The views of a scene show one set of named points, each view turned or mirrored, and shifted as a whole, with a little noise and some points left out.
In the rows, 128 means zero.

Scene 1
View 1
K529: [ 78 118 147  95 106 162 133 135  92 139 114 143 143 104 112 118  80 135
 134 106 144 153 114 151 125  75]
K521: [ 78 116 113 101 164  72 120 157  97 110  80 131 161 116 221  92  81 105
 110 107 165 161 125 145 169  89]
K862: [104 145 147 144  85 181 134 114  97 170 153 156 116  64  81 162 132 146
 128 122 155 172 142 145 156 107]
K609: [117 137  94 144 132 100 102 132 103 122 124 144 154 114 141 127 147 113
 108 109 127 149 152 134 175 115]
K505: [ 94 110 142  92  95 169 128 120  80 135 114 139 142 112 100 122  89 140
 134  96 116 139 106 152 111  66]
K135: [101 118  90 117 153  69 104 144  97  94  97 130 170 132 196 100 120 104
 102 101 126 140 132 135 169  94]
K417: [129 133  89 141 123 106  98 123  98 116 124 136 163 132 121 127 160 119
 112  99  91 126 144 132 154 105]
K686: [ 63 116 161  95 102 164 148 136  89 153 112 146 131  81 132 121  56 140
 139 112 176 171 119 161 136  70]
K347: [112 113 111 106 110 121 104 122  79 111 114 127 166 140 119 111 119 120
 120  87  85 121 110 133 121  77]
K62: [114 138  93 150 141 101 104 125 103 123 124 143 154 104 154 138 150 122
 105 115 135 154 154 136 181 122]
K121: [141 118 112 124  80 163 103 106  80 124 144 143 148 139  52 131 151 140
 129  83  54 111 118 138 107  85]
K162: [101 106 105  98 141  84 106 139  88  94  87 129 174 151 169  97 107 107
 113  91  98 128 123 136 140  78]
K925: [119 142 122 138  94 162 116 118  94 150 145 150 135  91  82 146 143 143
 125 111 122 149 138 138 148 101]
K585: [125 160 124 170  88 185 118 109 105 172 177 163 112  58  67 176 163 149
 122 129 147 180 162 145 177 124]
K955: [119 127 122 121  88 166 113 112  85 129 141 144 149 120  65 136 140 137
 125  98  86 127 130 140 127  90]
K987: [110 112 127 107 102 142 118 122  87 124 115 139 151 128 105 122 116 136
 130  92 100 134 115 137 119  76]
K601: [ 85 109 103  98 159  67 117 149  92  99  84 124 170 137 207  92  94 104
 111 103 136 143 121 142 160  88]
View 2
K585: [148 141 149 145  98 186 134 103 154 136 166 160  97 104  52 118  66 126
  82 153 119 145 138 134 100  98]
K121: [117 120 166 128 116 189 119 123  95 179  50 151  99 141 101  95 160 143
 118  66 141 130 144 139  90  91]
K417: [136 124 143 125 130 128 104 124  78 135  97 156 111 132 136 120 136  92
 115  70 135 162 168 141 113 107]
K862: [127 144 176 148 112 162 158 100 171 135 144 160 101 102  74 125  83 131
  88 118 134 141 134 119 113 110]
K987: [115 124 187 132 130 137 143 116 121 148  73 150 104 124 131 111 153 124
 117  48 148 135 148 128 120 113]
K162: [124 121 180 124 160  83 125 127  87 118  74 152 113 121 184 126 168  89
 128  13 159 169 174 126 146 125]
K62: [148 133 140 132 141 101 112 121 101 108 143 156 107 110 145 136 108  75
 107  85 133 177 168 144 126 118]
K135: [136 125 158 127 161  65 116 119  80 102 110 154 114 118 187 141 146  69
 119  33 145 183 183 137 147 133]
K347: [125 122 165 126 132 142 120 120  94 143  84 156 105 126 128 114 144 110
 117  64 140 151 155 134 108 111]
K505: [105 129 204 142 134 141 169 103 153 145  77 158  99 107 122 110 146 135
 113  44 150 134 142 106 136 124]
K521: [126 130 182 130 179  35 152 108 118  80 130 162 121  91 196 152 137  66
 112  28 152 180 173 122 173 150]
K925: [130 132 164 136 115 163 132 113 133 143 116 153 107 116  91 116 112 124
 101  99 130 145 138 127 107 108]
K601: [128 118 177 133 172  52 140 114  96  92 102 153 116 105 197 138 157  68
 122  18 153 179 174 127 160 142]
K686: [102 128 213 144 155  95 191 102 177 116 102 164 105  87 141 131 133 125
 110  31 153 144 150  99 172 143]
K955: [118 122 173 133 118 170 131 119 115 161  74 153  96 125 102 106 140 136
 116  77 136 134 146 131 103 106]
K529: [107 129 204 144 145 129 181 105 168 135  96 161 108  98 125 119 137 132
 108  50 146 134 139 102 145 124]
View 3
K521: [155 191 162 116 111  67  58  96 158 139 136 165  80 120 127 117 173 156
 147 125 134 139 175 170 110 183]
K162: [176 186 147 100 155  98 116 102 145 123 136 141  85 110 156  94 162 149
 154 163 108 132 156 167 134 155]
K121: [162 122 117  56 200 131 203 145 130 115 138 103  86  96 155  80 120 124
 152 193 108 112 147  93 193  93]
K505: [142 129 153  91 163  96 112 130 144 130 176  93  64 107 141  89 116 151
 139 172 151 111 144  96 181  93]
K529: [133 122 156  95 150  84  93 135 150 142 173 107  63 103 127 102 128 150
 136 151 153 110 149  95 172 108]
K347: [155 135 131  75 170 110 160 139 143 135 128 124  91 102 134  93 137 132
 150 162 115 121 164 114 167 126]
K135: [164 162 133  93 151 103 138 114 149 136 103 161 104 113 132 108 161 134
 150 145 104 135 172 156 133 169]
K862: [101  68 137  87 149 101 142 164 155 170 144 118  91 113  88 128 108 111
 131 126 154 115 182  56 193 117]
K925: [127  93 131  77 165 108 166 157 153 156 126 121  94 109 105 114 126 110
 144 144 131 119 170  79 182 119]
K686: [137 141 175 111 131  66  63 120 159 141 179 117  53 112 124 104 136 162
 129 142 167 121 151 114 157 124]
K609: [140 140 130  89 150 103 152 131 150 150 104 163 104 116 113 114 153 115
 150 132 106 135 178 133 137 160]
K417: [158 143 121  77 174 115 173 131 144 138 105 143 109 109 132 104 150 117
 158 159  96 126 173 128 148 143]
K585: [ 88  51 121  72 153 116 181 181 153 184 115 127 107 116  72 139 107  85
 134 127 144 110 187  47 190 123]
K601: [166 193 150 111 134  85  84  94 156 132 133 157  80 113 143 107 171 158
 151 145 118 139 171 171 119 172]
K955: [144 108 130  65 186 119 178 150 148 133 138 104  89 102 132  94 117 124
 143 176 126 115 158  86 186 107]
K987: [155 138 138  81 170 104 141 129 142 132 152 112  74 107 145  93 134 138
 151 169 124 118 152 113 170 111]
K62: [139 127 118  78 161 115 171 140 146 149 100 151 109 112 112 117 142 109
 150 137 109 128 181 118 152 157]
View 4
K601: [ 76 144 106 116 123 147 117 184 114  90 123 208 147 192  95 141 167  31
 136  84 173  99 127 119 114 132]
K347: [ 98 161 138 103 125 131 105 140 163 120 127 163 141 161 140 116 130 101
 145 108 107 123 140 128 149 115]
K162: [ 86 150 123 112 121 132 116 183 125  96 119 197 140 188 115 131 149  44
 145  88 148 106 141 114 123 121]
K417: [105 161 143 101 122 121 101 158 150 109  96 157 136 182 148 115 126  94
 158 114 102 135 155 126 142 106]
K521: [ 92 156  92 137 126 166 113 200  88  88 102 184 134 228  92 155 187  44
 148 102 180 103 113 151 110 129]
K987: [ 83 152 130 103 129 138 106 136 159 123 149 177 152 144 116 111 133  91
 144 106 111 116 124 124 146 137]
K135: [ 91 157 116 121 118 140 113 197 106  93  86 180 138 217 116 143 166  53
 153  98 148 119 148 130 122 117]
K505: [ 83 144 122 114 139 160 106 123 164 133 171 174 163 127  98 114 157  97
 125 106 119  99  95 139 148 161]
K686: [ 84 140  92 135 142 186 115 147 124 119 161 178 151 164  76 136 190  79
 125 112 157  93  78 164 127 169]
K609: [112 168 131 121 120 136 100 163 132 106  84 149 130 208 135 130 148 105
 158 129 113 137 147 157 141 107]
K62: [113 173 126 124 123 141 100 171 129 111  75 141 130 217 131 139 154 108
 158 133 113 135 150 160 140 111]
K585: [131 177 125 129 138 171  86  99 177 152 108  92 139 163 139 112 143 196
 149 173  60 146 122 213 180 136]
K862: [119 171 117 133 139 178  98 105 164 149 133 122 147 157 115 115 163 166
 135 156  85 122  98 199 165 151]
K955: [ 96 152 143 104 138 142  98 121 184 139 143 156 152 134 137  99 128 117
 139 115  85 121 132 131 158 133]
K925: [107 164 133 117 138 153  96 124 169 143 125 143 149 156 130 114 141 139
 142 133  82 127 126 170 158 136]
K529: [ 92 142 104 117 145 171 106 127 147 131 161 169 153 142  96 115 172  99
 128 112 128  92  86 161 139 158]
K121: [102 160 162  89 136 122 101 103 206 143 143 147 152 119 157  91 100 135
 145 116  58 137 147 121 172 123]
View 5
K955: [165 166 112  94  75 112 109 119 133 176 112 163 153 150 125 127  86 165
 111 119 142 127  75 131 127 141]
K585: [160 149 125 120  54  98 119 126 135 169  96  91 157 149 159  49 148 224
 121 134 162 113 120 187 150 138]
K686: [123 188 174 163 108 180 102 129 119 194 207 156 119 164 118 141 125 167
 102  86 178 152  65  95 165 129]
K347: [136 161 100 109  75 136 116 119 135 165 134 174 151 148 115 128  95 143
 116 116 124 130  93 121 145 130]
K925: [149 160 114 118  71 123 114 120 134 175 120 135 146 152 139 100 118 187
 114 121 146 127  99 150 145 132]
K135: [ 76 164  86 149  88 183 122 126 137 157 204 199 136 152  91 121 119 107
 121  85 106 122 124 107 183  95]
K162: [ 95 172  99 136  94 175 113 122 134 163 193 212 135 155  86 152  99 104
 112  86 109 129  97  86 167 111]
K609: [102 153  86 126  71 147 124 131 146 159 158 159 145 149 113  91 135 138
 122 109 110 115 136 135 170 111]
K505: [157 182 155 127 102 144 104 124 129 185 156 166 137 157 119 150  97 169
 104  99 166 146  54 101 135 143]
K62: [ 98 152  91 135  63 154 127 124 144 158 165 158 146 151 116  84 139 143
 125 112 115 111 143 145 176 104]
K121: [168 171  96  71  77 103 110 110 138 167  89 177 158 149 117 148  64 156
 116 117 127 131  77 122 121 145]
K529: [144 181 163 139  96 154 100 125 125 190 176 150 125 156 129 139 111 178
 102  94 169 150  70 112 147 133]
K601: [ 76 168 109 160 102 197 116 129 135 163 221 197 126 163  91 133 124 104
 112  83 114 125 110  88 185  98]
View 6
K585: [114 148 102 169 142 133 151 158 155 176 141 167 143 127 135 103  93 107
 126 175 118 109 189 123 146  85]
K925: [120 138 110 155 136 144 109 122 137 138 123 126 135 113 152  92 101 130
 141 156 147 116 184 131 147 107]
K505: [126 127 118 167 114 154  57  76 122 120 131  79 144  98 168 101 116 156
 165 137 193 128 185 131 152 128]
K529: [125 128 117 175 103 134  58  82 125 146 151  81 153 106 165 117 116 151
 167 137 197 141 194 129 146 130]
K521: [ 98 103  93 138  87 110  85  83 138 159 192 115 149 131 163 230 129 129
 182 139 242 106 169 100  76 162]
K686: [119 125 116 177  91 122  47  71 129 160 171  79 157 113 158 160 125 148
 179 138 219 152 194 109 136 138]
K609: [103 118  90 123 131 133 127 125 138 128 161 141 128 124 155 159 103 113
 147 157 173  80 157 121  98 130]
K987: [127 124 119 163 116 151  61  83 120 107 128  85 140  93 165  95 115 158
 161 137 190 128 180 132 149 132]
K135: [ 94  97  90 113 113 124 104 101 134 123 173 124 125 126 169 205 112 115
 169 138 216  72 152 108  83 154]
K862: [123 155 111 190 127 138 102 128 149 176 135 126 154 116 137  85 104 128
 143 164 139 141 199 129 172  91]
K62: [ 96 116  90 122 131 132 135 135 138 138 158 145 131 134 153 168 104 113
 148 155 169  86 161 123 102 124]
K601: [ 96  96  95 123  96 121  86  84 129 131 178 107 136 127 170 217 123 125
 175 134 238  93 162 109  73 161]
K955: [122 125 113 151 144 162  93 106 123  95 118 113 131  91 163  79 101 144
 145 143 154 102 172 139 151 117]
K162: [100  95  92 113 117 138  83  82 122  98 161 101 125 117 179 182 120 138
 170 129 229  82 146 120  85 165]
K417: [102 109  91 113 138 146 116 123 123  96 133 131 120 113 166 130 105 122
 148 148 171  73 153 125 107 132]
K121: [128 119 117 136 151 169  87 101 111  63  96 100 113  85 166  60  98 146
 144 137 157  82 160 144 152 120]

In a view up to two points have been moved. Name them for each view, in the order of its rows, or write -.
view 1 | K686, K347
view 2 | -
view 3 | K135, K62
view 4 | K601, K121
view 5 | -
view 6 | K585, K987

Scene 2
View 1
K74: [117  76 138  98  93 108  98 115 140 163 144 168  92 106  95 180 168 104
 149 140 115 141 118 165 146 121]
K537: [119 135 154  84 100  70 127 133 120 161 129 168  93 120 117 201 166  84
 154 128 130 132  93 182 185 129]
K885: [127 130 111 111 123 129 139 130 176 124  97 116 123 123  99 136 134 116
 141 131  69 136 177 134 113 101]
K871: [124  82 103 126 126 124  99 119 209 119 119 140 139 103  88 132 140 139
 151 186  77 101 174 125  99 101]
K741: [108  17  99 124 102 185  85 106 167 154 135 154 105  98  66 134 156 126
 145 140  75 154 175 128  94 101]
K857: [121 119 108 100 106 172 144 124 138 133  92 107 109 132  89 137 133 104
 132  78  57 178 186 127 103 107]
K909: [118  96 136 105 107 106 110 126 156 149 136 154 106 109  96 170 158 109
 152 148 106 130 132 161 139 114]
K232: [131 193 141  84 123  52 158 148 164 125 102 129 123 136 128 174 143 100
 153 146 110 109 125 169 164 117]
K81: [126  92 116 116 123 101 104 126 204 128 127 147 128 109  95 146 143 133
 153 190  87 103 157 143 115 107]
K783: [136 184 140  89 123  74 156 139 155 124  96 122 121 135 120 168 138 102
 145 128  91 128 137 160 146 116]
K525: [129 135 121 103 124 107 132 127 177 120 105 126 125 128 104 150 134 118
 145 148  82 124 160 140 119 109]
K709: [126 177 163  73 102  46 148 142 127 151 121 153  97 136 133 210 166  80
 153 126 136 130  94 190 190 130]
K20: [108  10  98 128 102 187  81 102 170 151 140 157 106  93  63 131 155 130
 144 142  70 152 174 121  93 104]
K313: [122 107 111 108 110 144 120 123 166 136 105 124 112 122  93 139 138 117
 144 123  74 150 170 135 110 103]
K122: [121 117 115 101 113 148 134 129 151 133 102 123 108 122  93 147 139 109
 139 104  70 159 170 141 114 107]
K486: [105  32 126 103  89 139  83 110 141 168 159 175  92  98  77 171 173 112
 148 150 111 141 131 159 136 119]
K764: [122 116 132 101 117  78 107 130 174 139 132 155 120 113 104 170 153 111
 157 176 111 106 121 163 147 115]
K36: [143 239 160  79 134   5 172 157 172 119  93 129 136 146 143 190 140  96
 156 160 121  89 103 184 179 122]
K819: [117 126 141  90  99 103 136 138 120 156 124 152  91 125 107 185 162  90
 138 100 110 155 119 170 162 126]
K464: [117  57 101 124 118 154  95 111 181 134 120 140 119 106  79 131 144 132
 148 153  68 132 179 121  91 100]
K728: [132 151 124 100 124  91 143 137 179 122  98 131 128 125 113 159 135 115
 146 142  86 121 147 149 130 113]
K869: [122 108 125 100 111 119 120 125 152 139 119 146 107 120 101 165 150 111
 145 134  93 140 150 152 130 111]
View 2
K74: [132 154 121 131 170 158 106  64 153  93 127 116 158 177 123  97 123 109
 150 127 158 114  88 112 139 133]
K486: [127 136 117 102 193 186 107  75 145  84 132 122 163 186 115  83 139 122
 149 114 131 125 103 118 119 138]
K36: [108 227 146 221  89  24 100  75 170 156 113 112 128 133 172 207  96 112
 138 133 186  76  63 103 167 117]
K464: [119 128 122  88 184 133 135 113 104 125 144 148 158 158 112  92 164 170
 102 120  93 140 141 123 125 128]
K909: [126 160 122 133 159 131 110  77 145 109 133 124 150 172 132 118 128 123
 138 121 146 111  98 112 135 134]
K741: [130 129 120  83 192 160 123 102 118 108 144 142 161 171 110  80 158 160
 109 114 106 135 135 121 122 129]
K783: [121 187 135 168 129  78 107  84 155 129 122 126 140 152 152 144 123 123
 133 134 159 101  90 111 160 118]
K819: [144 166 124 158 146 115 105  58 154  94 126 118 152 169 141  85 122 111
 147 155 181 104  72 119 166 116]
K81: [104 158 131 117 161 118 122 109 132 139 138 137 153 152 121 150 145 154
 112  97 105 119 129 108 122 134]
K232: [120 200 143 183 108  50 105  78 153 139 122 122 134 142 158 166 112 122
 129 140 171  90  83 110 164 112]
K122: [138 146 131 124 157  94 122  90 112 115 140 142 154 153 136  63 157 154
 114 167 137 121 111 132 168 109]
K525: [123 164 138 137 145  81 118 103 123 136 137 142 145 148 138 122 146 154
 102 136 125 111 115 116 155 117]
K313: [130 142 127 113 161 104 122  97 113 123 142 145 154 153 132  76 155 159
 102 148 126 123 117 128 153 117]
K709: [131 201 134 197 122  90  90  49 176 111 115 108 138 162 160 143  93  92
 163 153 199  82  53 107 170 120]
K885: [130 156 136 126 151  73 127 102 114 138 144 148 147 144 141  99 160 163
  95 151 123 120 126 123 159 111]
K871: [105 150 127 102 169 117 131 121 112 142 141 146 149 152 119 141 158 170
  94  96  90 129 144 113 120 133]
K20: [131 108 116  62 210 179 128 104 104  98 146 146 164 178 106  56 172 162
 104 111  90 149 141 126 121 131]
View 3
K783: [110 137 160 133 126  98  66 122 133 139 114 120 125 129  89 124 134 159
 138 163 136 128 125 162 155 143]
K764: [105 147 151 134 128 122  68 107 142 124 130 120 106 118 120 137 155 155
 162 140 115 117 139 149 173 151]
K525: [107 156 151 131 115  87 105 110 163 150 104 121 126 114 130 133 157 166
 122 164 145 110 141 141 159 154]
K486: [ 92 173 139 167 113  98 121 146 137  82 147 100  54 116 182 146 122 175
 195 125 100 100 142 140 218 144]
K871: [108 177 136 121 106 103 116  89 187 136 119 121 102  96 185 144 202 170
 142 126 124  99 157 115 173 172]
K81: [108 166 141 127 114 112  94  99 170 129 121 119 107 103 166 142 192 161
 149 132 119 104 146 127 171 166]
K537: [105 131 166 162 137 106  59 142  96 106 134 110  97 136  78 126  86 152
 178 152 119 134 117 182 190 127]
K313: [100 173 141 142 104  72 145 128 171 141 107 107  98 111 162 139 145 181
 126 172 147 110 139 129 170 149]
K885: [106 177 139 126  95  69 143 110 189 164  92 117 124 108 156 141 178 179
  95 182 166 112 145 125 152 158]
K74: [ 98 161 148 166 121 100  96 144 126  97 141 101  73 126 139 138 113 162
 185 137 110 120 129 158 201 137]
K857: [102 178 137 156  87  37 175 156 170 148  96 103 101 122 158 140 122 195
 110 208 172 115 136 133 169 136]
K909: [104 153 155 150 120 101  93 132 137 114 138 110  91 116 139 134 136 166
 171 140 118 110 134 155 189 148]
K20: [ 94 199 120 158  88  74 174 132 181 102 132  97  62  97 233 154 157 192
 176 135 116  91 155 105 213 160]
K709: [105 118 175 153 141 113  41 140  95 125 125 114 119 144  46 121  90 148
 158 167 130 142 107 196 164 127]
K819: [ 99 144 158 166 119  85  97 154 114 112 125 102  94 133 102 127  88 166
 161 172 135 131 114 167 187 126]
K741: [ 98 190 130 151  96  83 148 128 174 113 129  99  68 101 204 149 161 182
 162 142 119  98 150 121 202 160]
K728: [109 154 154 131 115  93  91 111 157 148 107 119 125 120 116 137 156 171
 120 166 148 118 130 146 152 151]
K232: [111 130 169 130 131 113  50 110 133 150 106 126 145 130  64 123 138 151
 119 170 147 132 122 175 142 140]
K869: [104 157 145 151 113  88 106 129 144 125 118 113  99 120 140 137 134 171
 150 154 131 113 136 149 184 149]
View 4
K464: [105 174 152 158 167 114  82 144 140  99 143 183  82 111  87 117 128 148
 185 149  68 160 144 113  76 198]
K871: [106 183 158 136 151 116 103 162 137 100 137 184  99  94  97  90 130 128
 166 133  66 163 137  82  96 211]
K232: [ 70 129 110  99 139 153 193 144 137 169 113 113 152  75 101 105 136 114
 134  97 162 105 130  78 150 154]
K741: [104 171 160 163 184  98  77 132 129  78 154 181  73 104  89 114 129 153
 186 158  71 154 140 132  82 184]
K728: [ 86 141 127 130 155 136 148 148 140 135 127 142 121  88  89 114 128 129
 158 120 130 125 135  91 115 173]
K122: [ 90 134 126 161 187 126 103 119 153 143 133 158 102 106  84 136 128 154
 182 139 126 130 146 124  88 174]
K36: [ 68 130 112  76 127 156 216 147 112 160 110  87 163  56 105  96 147 103
 116  89 175  84 116  71 181 134]
K869: [ 86 142 136 147 178 115 122 123 124 112 139 141 107  93  96 115 133 146
 168 144 114 129 132 122 109 156]
K537: [ 74 127 135 131 173 114 160  91  85  99 143  92 117  69 111 109 147 141
 152 147 144  95 111 151 161 100]
K313: [ 91 145 134 160 178 125 106 129 150 131 137 163  97 107  87 128 130 155
 181 143 115 140 147 114  78 182]
K764: [ 87 163 148 121 150 119 144 135 107  90 140 134 113  75 107  94 140 126
 148 131 102 124 123 113 136 157]
K20: [109 175 166 179 189  97  55 127 134  71 157 192  57 112  86 122 128 167
 203 169  55 169 142 137  62 193]
K486: [105 167 167 165 186  92  81 110 112  60 161 162  70  95  99 112 142 160
 182 168  69 150 127 151 100 160]
K857: [ 89 123 113 176 192 139  89 114 166 162 129 168  95 117  80 153 121 168
 194 145 137 133 153 130  61 177]
K885: [ 87 143 124 143 168 132 118 139 156 148 126 165 108 103  86 118 125 141
 171 124 119 135 145  95  90 189]
K81: [ 98 176 153 126 149 117 118 151 130  95 136 161 101  89 103  93 137 125
 157 135  78 152 134  90 111 194]
K709: [ 72 120 119 116 158 131 186 103  92 122 130  85 137  64 111 115 145 130
 143 128 166  78 108 134 172  96]
View 5
K869: [105  89 139 161 116 129 151 125 122 106 141 128 136 131 144 157 125 139
 122 121 153 138 126 121 103 166]
K909: [ 87  91 142 158 103 139 150 127 129 122 125 136 141 119 160 157 143 139
 110 122 162 138 135 118 118 174]
K857: [143  80 139 156 128 118 140 132 112  59 173 122 115 188  93 169  86 129
 135 108 145 145  91 115  77 144]
K36: [ 98 139  99 184 107  86 204  54  81 157 123  92 207  55 186  85  56 147
  85 165 142  84 149 164 133 139]
K537: [100  98 148 177 103 136 171  93 127  94 116 125 174  73 178 135 127 112
  99 150 128 162 161 133 167 179]
K525: [ 99  93 136 151 109 130 151 132 115 119 143 126 138 134 152 152 122 148
 118 117 164 121 121 120  94 159]
K783: [104 109 120 167 111 112 170 100 106 128 131 112 159 100 164 128  97 139
 103 142 145 117 139 140 118 153]
K764: [ 79  96 128 159 106 130 162 124 120 148 124 129 148 102 178 136 139 152
 104 125 164 124 143 123 110 165]
K464: [ 94  76 138 137 121 136 135 175 126 123 151 139 104 181 133 183 150 152
 128  87 185 127 104 102  57 162]
K709: [107 117 132 188 103 118 185  71 112 104 119 112 185  60 174 117  95 117
  91 160 121 145 162 149 175 167]
K313: [114  87 136 151 119 123 146 141 117  97 152 128 118 167 125 163 121 142
 124 109 158 126 110 117  74 156]
K871: [ 77  89 124 141 114 130 142 164 116 157 143 136 113 160 155 167 150 169
 122  97 199  96 111 109  46 158]
K486: [ 83  64 163 153 106 168 138 157 152 100 127 156 118 126 155 183 186 129
 112 111 167 172 137 100 130 195]
K885: [115  99 123 152 118 114 151 130 105 114 155 121 130 164 126 152  96 149
 126 113 161 114 103 119  72 146]
K232: [104 124 115 174 113  99 182  83  93 132 130 101 178  90 166 110  78 143
  98 145 144 104 138 147 114 145]
K819: [118  95 148 174 110 135 158 103 124  80 132 121 155 104 146 153 115 113
 109 135 126 163 144 129 151 175]
K74: [ 87  85 155 158 109 152 150 133 144 102 126 143 139 110 163 161 159 122
 111 125 148 160 144 114 138 184]
K728: [104 108 114 159 114 108 164 110  99 131 145 113 151 128 148 136  95 152
 112 126 161 107 120 134  84 144]
K122: [129  86 141 152 119 122 145 134 110  83 155 124 126 169 116 160 102 138
 125 113 153 135 105 115  87 155]

In a view up to two points have been moved. Name them for each view, in the order of its rows, or write -.
view 1 | K741, K783
view 2 | -
view 3 | K885
view 4 | K232, K486
view 5 | K525
